Points, in no order, along strands that fork and pass close to each other.
In the rows, 128 means zero.
Points whose rows are less than 140 apart are linked; no others are.
Favu: [124 141 138 123 149 107 145 107  84  89 151 134 113 177 107 107 124 119
 127 129 134 115 150  80  39 123 158]
fub: [ 91 149 156 124 117 146  66 146  96 107 164 109 146 158  83 178 149 119
 161 148 187 123 148 177 203 156  91]
puf: [136 148 108 154 120  95  84 168 119  89  94 129  83 116 156 139  81 138
 144 158 130  75 145  68  56 128 182]
vefen: [117 134 158 100  71 114  91 186 174  89 133 121 138 160  98 185 170 119
 121 119 210  79 207 167 165 119 107]
san: [ 89  68 140  57 114  84 142 146 162 185 119 182 115 145 111 131 124 119
 107 104  79 120 108 164 164 124 156]
Suzu: [148 120 119 155 113 127  94 141 156  55  58 133  74 111 163 116 129 112
 137 142 139  92 112 109  62 130 172]
Fuf: [105 140 124 120 138 111 134 179 162 139 126 111 145  81 154 117 146 146
  99 148 166 147 183 135 165 154 125]
viv: [121 111 191 170 160 144 119 155  99 105 117 102  78 144 151 100  89 144
 141 175 100 173 132 154  79 127 126]
Galus: [109  95 107 110 144  55 146 103 119 140 107 129  73 170 116 110 143  97
 182 153 101 147 136 103  99 119 130]
Buv: [130 100 136 128 141 154 123 135  76 137 119 122 192 155 139  99 157 120
 176 140 140 121  97 129 126  95 131]
lifa: [139 145  76 126 108 121 161  81 152 121  93 125  72  92 135 127 124 115
 103 111 102 121  75 164 105 145 148]
buvip: [ 82 129 104 128 130  77 116  67 100  97 154 118 102 180 111 113 117 145
 147 133  97 159 120  87  84 143 138]
kepa: [ 93  74 136  90 105 116 128 150 170 162  93 133  74 139 130  91 134 132
  75 118 102 155 145 163 125 118 179]
busuk: [131 160  82 148 127 131 114 163 103  93 150 104 144 126 137 159 116 143
 125 129  61 131 179 144 107 115 127]
sokif: [137 139 153 142 125  99 151  84 140 146  91 170 109  87 121 131 143 150
 166 127  87 121  83  76 141 137  82]
furi: [168 147 151  85  97  89 117 185 155 134 173 151 126 141 114 115 141 143
 126 129 129 144 132 165 165 132 139]
Vip: [134 123 171  57 116 113  82 149 177 137 161 151 159 159 105 165 162 100
 132 103 212  84 179 143 158 145  95]
ven: [130 156  95 169 111 135  92  79 125 157 132 110 110  83 115 112 139 180
 131 103 143 124 192  91  66 140 100]
bes: [189 142 166 164 100 121 112  93 124 151 174 181 145 128 129 150 142 136
 119 102 141 137 162 171 176  68 158]
rubid: [115 138 153 135 150 117 150 115 135 167 108 151 117 123 163  87 158 115
 113 139  78 145   8 131 160  96 124]
Zik: [146 108 157 193 124 175 127 162 118  77 114 128 163 151 134 120 129 127
 158 162  75 160 163 117 146 106 127]
kipof: [109  96 108  90 143 111 136 118 162 117 127 138  61 175 135 124 106  92
 156 146 103 171 137 135 137 153 109]
saza: [127 117 116 158 164 106 145  90 114 142 123 154 141 125 113 155 113 126
 124  94 108 172 115 141 131 186  85]
leg: [ 98  83 135 118 145 105 125 118 127 146 136 125  61 154 156  70 137 113
 115 144  64 152  66 147 193  87 101]
libap: [177 172 188 103 134 148 140 103 141  86 110 170 155 107 105 152 114 130
 101  97  96  87 106 120  88 129 115]
ded: [ 89 132 156 159 152 145 150  99 108 111  92 120 111  86 143  70  90 107
 112 191 113 144  82  77  63 117 108]
dos: [103 146 137 127 108 170 116 118  99  93 148 115 176 155 129 159 188 123
 132 135 183 131 158 149 167 123 118]
tana: [126 144 104 147  90 130 109 118  91 161 135 165 133 108 144 138 111 141
  68  96 150 143 177 211 143 128 129]
keku: [176 151 138 142 170  99  95 166 121  85 146 121 158 104 117  93 104 132
 139 190 162  77 100  57 130 121 140]
zep: [139 136 102 166 145  96 169  95 143  75 129  76 157  86  90 118  86 139
 152 161 191 134  87 103  95 139 124]
bafev: [152 180  80 100 169 107 114 191  91 135 159  75 119 128 142 141 107 147
 123 133 145  95 155  86  99 163 130]
libem: [ 82 138 124  82 102  89 161  97 128 137 143 167  85 203 138 146 171  91
 131 118  91 158  85 166 182 110 103]
vivu: [130 134 146 144 108 146  69 164 147  96 116 124 138 169 114 184 133 130
 122  74 169 105 189 161 143 173  84]
Gifa: [132 126 159 155 174  94 126 152 123 100 103 132 179 133  90  72 114 107
 144 186 182  98 125  50  75 101 138]
timo: [123  54 119 149 107 132 124  85 103 171 143 103 176 122 144 119 149 145
 171 154 151 122  78 134 157  87 116]
bafa: [149  94  76 117 148 132 111 118 104 158  91 155  88  87 135 123 118  98
 153 151  60  99 138  83 157 119 174]
lolov: [ 87 111 111 122 122 152 143 120 125 114  85 104 132 112 139 108 132 119
  77 126 100 140 100 170  75 143 127]
Vufu: [159 129 166 142 140 125 160 135 105 145 112 134 171 138 122  76 175 102
 157 136  82 130  56 129 135  88 140]
Zaral: [134 142  89 152 143 119 194 120 105 156 136 149 153 124 154 129 144  99
 115 112 100 162 141 181 118 155  89]
Zona: [118 131 164 153 159 134  85 179  82 132 125 119 104 133 163 121 123 152
 122 126 127 146 123 131  63 184 120]
bav: [ 85  90 115 112 132 167 194 104 125 134 119 125 111 152 105  71 129 107
 100 108  85 162 112 130 104 159 108]
Sak: [104  82 122 145  64 128 115 101 109 187 176 134 159  99 127 148 136 143
 134 108 169 114 112 168 182 134 102]
gapeb: [115  65 137 102 121 103 114 114 144 136 137 101 112 105 109  63 108 160
  85 107 116 156 128 170 113  96 165]
tokab: [129 118 113 104  86 159 160 139 102 176 157 163 121 139 113 129 125 125
  75  95 203 126 157 195 199 129 150]
Tiku: [135 132  72 116 126 141 224 122 132 190 139 148 150 133 160 118 162  95
 125  93 120 138  86 143 148 126 101]
Zibi: [153  96 164 136 139 125 106 102 114 164 144 117 209 102  99 138 115 162
 147 110 122 116 186  96 136 123  96]
kisap: [107 122 107 162 129 114 102 162  90  85 123 112 136 187 108 116 116 137
 142 111 109 113 165  81  17 153 147]
nom: [146 127 124 164 139 148 140 119 108  99 108 172 114 131 114 159 116 116
 159  97 105 113 113 104 120 205 118]
Gugur: [178 150  98 189 149 116 141 139 100 100 161  66 137  96 105 110  82 144
 159 166 165  96  96  60 118 123 158]
Mokil: [148 140 179 110 108 154 143 114 142  86 114 179 121 110 141 157 132 131
 140 101  77  99  75  93 150 152 110]
sibav: [128 113 126  95 157 133 114 129 134 127 121 167  92 118 143 107  97  94
 115 136  92 143 158  96 140 154 154]
nase: [140 117 153  93 147  78 139 110 122 135  90 142 116 136 111 120 143 134
 130 135 165  96  44 139  96 117 185]
Mer: [124 117 163  95 172  85 126 104  92 122 107 110 168 120  74 103 128 134
 137 183 156 109  99 102  91 104 161]
vopit: [108 129 121 132  76 138  50 110 157 127 128 126 122 133  82 144 159 121
 182 142 162 140 167 187 162 149  91]
tuvig: [183 165 155 116 151 125 110 207 116 132 149 142 129 121 140 139 151 139
 112  99 105 118 150 151 146 146 107]
gan: [ 80  84 114 111 106  87 150 114 152 153 142 149  96 207 143  94 172 103
 107  97  93 158  19 142 194  87 107]
dogub: [132 115 120 127 125  83 171  45 168  99 119 136 117 136  98 110 148 121
 135 136 189 168  95 149 139  96 160]
vusi: [126 117 124 121 165 110 162 155 141 141  62 128 123 149 154 136 135 108
 120 125 201 100  60 173 101  89 191]
giror: [158 169  66 167 149 149  81 120 105 161 106  85 124  76 121 128 135 170
 150 126 154 154 156 159  79 132 123]
kib: [108 131 109 159 129 202 135 141  90  98 151  91 172 169 167 195 129 116
 145 130 142  98 156  47 148 130  86]
Tuvu: [145 160 136  66 118  96 157 152 168 144 139 115  92 137 125 106 123 173
  97 110 134 149  85 188 113 126 144]
gof: [ 97 121 118 156 111 113  97 189 174 108 133 117 168 100 141 160 108 153
  60 121 142 132 192 146 161 174  83]
Dep: [154 114 148 174 138 116 174  68 166  80 137 107 135 137 102 121 107 141
 156 135 141 168 101 126 119 119 122]
kugo: [124 138 169  76 112 139 186 169 184 176 107 130 106 150 132 126 132 193
 105  98 167 132  79 136 131  87 176]
roliv: [107  97 135 101 107 154 187 172 168 151  95 100 161 120 160 123 157 158
  82 118 167 109 131 126 120  95 156]
ditu: [ 90  89 124 110 105 128  61 116 168 133 140 113 140 105 113 141 119 135
 149 134 116 131 176 123 155 147 125]
par: [144 154 134 119 126 168 122 133  85 135 147  97 185 125 163 166 128 122
 130 129 154  53 124  82 104 116  89]
kenat: [122 164 115 121 129  83 192 104 160 110 171 161 132 149 110  95 168 108
 127 124 172 192 102 161 188 115 140]
Vemel: [130  71 128  98 108 111 118  67 134 163 119 136  94 105 100 118  88 167
  86 112  71 142  94 152 155  80 124]
kof: [ 84  77 117  56  88 114  97 139 187 168 138 148  98 113  93 111 140 115
 151 127  96 124 127 153 185 134 122]
fupes: [135 168 124 140 165 182  87 151  91  85 157 118 145 139 127 163  88 108
 115 145  43 122 176  91 149 106 154]
pur: [100 101 115 152 123 193 121 125 126 125 135  92 138 148 150 199  91 104
 179 127  99  98 162 101 111 125 123]
Vap: [138 113  96  81 106 146 204 136 129 176 123 145  87 145 137 178 109 102
 141  98 178 123 131 175 178 130 155]
lal: [120 124 107 126 118 132 113  97 112 129  89 148  88 102 101 123 155 123
 161 147  44 126 108  88 173 108 114]
guv: [171 163 142 188 132 146 160 114  94 147 115 173 140 122 170 139 127 140
  89 101 146 154 152 175 136  92 151]
votu: [128 141  92 127 136 118 131 140 126 171 107  93 156  53 126  98 167 169
 107 142 148 165 145 153 126 130 120]
Pemev: [133  98 139 166 126 198  94 137 174  43 119  98 155 147 142 134 128  95
 145 148 143 143 155 128 137 116 136]
Rogi: [159 104 159 145 116 104  94  85 121 166 148 157 114  92 108 112 123 158
 110 127  85 151 130 166 197  94 146]
Dar: [106 130 159 123  66 106 108 109 138 161 164 161 176 121 117 130 127 170
 111  94 128 115 138 148 162 154  83]
foz: [152 146 119 129 148 188 117 121 124 116 141 122 178  95 153 138 113  82
  90 105 107  58 135  87  70 135 116]
Tadug: [108 148 165 112 159 120 184 130 138 141  71 133 104 103 121  74 111 135
 111 157 142 160 100  97  52 144 114]
korop: [121 157 114 158 202 116 107 173  78 130 147  84  83 175 103 158  59 152
 178 176 121 154 152  80 106 156 168]
vevob: [107 106 174 197 155 159 106 120 113  94 117  94 102 120 152  89  81 148
 121 187 101 149 128  64  62 122 135]
lepe: [133 142 154 178 163 140  93 128  80  85 132 158 136 148 151 145 107 116
 140 160  35 154 113 108 159 105 152]
Viz: [116 103 114  95  94 103 130 108 149 128 127 150 102 193 108 137 153  84
 145 109 126 143 129 194 136 127 134]
faliz: [149 140 111  65 153 118  95 117 129 175 120 130 122 116 132 172 143 114
 175 134 162  88 170 120 133 155 141]
Pel: [123 149 132 133 117 168 171 108 108 106 161 134 148 135 109 120 170  97
 126 141 150 171 117 168 182 128 117]
fem: [159 139 131 132 108 155 109 129 135 143 151  69 152 102  97 116 132 185
 136 111 140  96 189 104  89 117  84]
katuk: [135 130 102 125 103 189  95 144 130 124 172 134 165 112 182  80 160  94
 103 117 105  96 162  92 111 117 120]
Vone: [140 146  93 154 110 202 120 113 182  71 155  93 121 135 123 160 103  72
 165 113 100 120 146 121 116 114 129]
vib: [124 141  74 148  96 120 150 125 130  97 127 120 144 102 158 142  88 158
 113 135  93 129 135  93 101 111 137]
nuf: [104 153 104 118 116 163 203 165 182 161 104 124 151 122 180 109 177 100
 109 113 154 131  94 139 132 117 144]
Zaka: [110 138  77 160 125  98 131 127 120  97 128 126  96 116 152 142  92 115
 156 155 112  97 101  46 118 150 152]
vusu: [152 132 137 138 108  93  79  74 137 128 180 140 194 112  85 142 135 156
 127  99 129 132 144  91 150 149  98]
pokab: [112 135 134 184 142 152  66 172 121  98 139  84 142 132 123 186 117 133
  79 104 159 117 202 121 177 192  74]
nub: [154 151  98 104 135 127 176  99 148 168 106 159  77  89 153 147 121 116
 105 113 153 152 113 183 159 129 160]
mag: [162 167 125 117 195 120 116 172  66 146 155 104 109 149 147 153  82 132
 176 162 172 143 141 138 111 156 124]
Ginof: [134 192 186 115 152 158 183 112 143 115  90 165 119 100 118  96 126 125
  99 103 122 121 115  99  77 148 111]
kigo: [148 179 106 110 128 118 111 194 110 144 117  79 137 110 135 167 139 154
  95 134 118 107 163 144  92 127 125]
fibo: [139 118 168  38 109 125 109 134 162 169 129 155 104 133 142 151 156 128
 145  94 206  94 139 138 143 125 138]

A fork is a point with three links, a tip a point with one. Leave the first point through the second and follow the links. Name the first fork or tip that comes.
kenat; dogub: vusi
Sak; timo: kipof
dos; fub: bav
saza; Zaral: kigo
Zibi; fem: faliz
katuk; foz: busuk
tuvig; furi: Mokil
fupes; lepe: katuk

A fork is a point with three links. Follow the links from the first point to the second and name the forks in between, in order.
kib; nuf: busuk > kigo
Zaka; gan: busuk > kigo > Mokil > kipof
libem; puf: kipof > Mokil > kigo > busuk
nom; puf: kigo > busuk
libap; gan: Mokil > kipof
Galus; kugo: kipof > Mokil
sokif; Vip: kipof
Vone; sibav: busuk > kigo > Mokil
par; Suzu: busuk

Follow the links from the first point to the second, and from the first to the third. Name the last point that the two ways share.
bafa; Zona; furi: Mokil
Favu; Sak; Ginof: kipof
mag; kib; Tiku: kigo
Tadug; giror; fupes: Mokil
par; korop; rubid: kigo
buvip; Zik; Fuf: kipof
vusu; lepe; Zaka: busuk
Ginof; puf; pur: busuk

Name the points in between on the shortest way along the links from the first point to the second, in order.
nuf; ven: Tiku > Zaral > saza > nom > Mokil > sokif > lal > bafa > sibav > kipof > Viz > libem > gan > leg > rubid > Vufu > Buv > timo > Sak > Dar > vusu > Zibi > fem
Gifa; Rogi: keku > Gugur > zep > Dep > dogub > kenat > Pel > dos > fub > vopit > ditu > kof > san > kepa > gapeb > Vemel
kigo; katuk: busuk > fupes > lepe > Zik > Pemev > Vone > pur > kib > par > foz
Ginof; furi: libap > Mokil > nom > saza > Zaral > Tiku > nuf > roliv > kugo > Tuvu
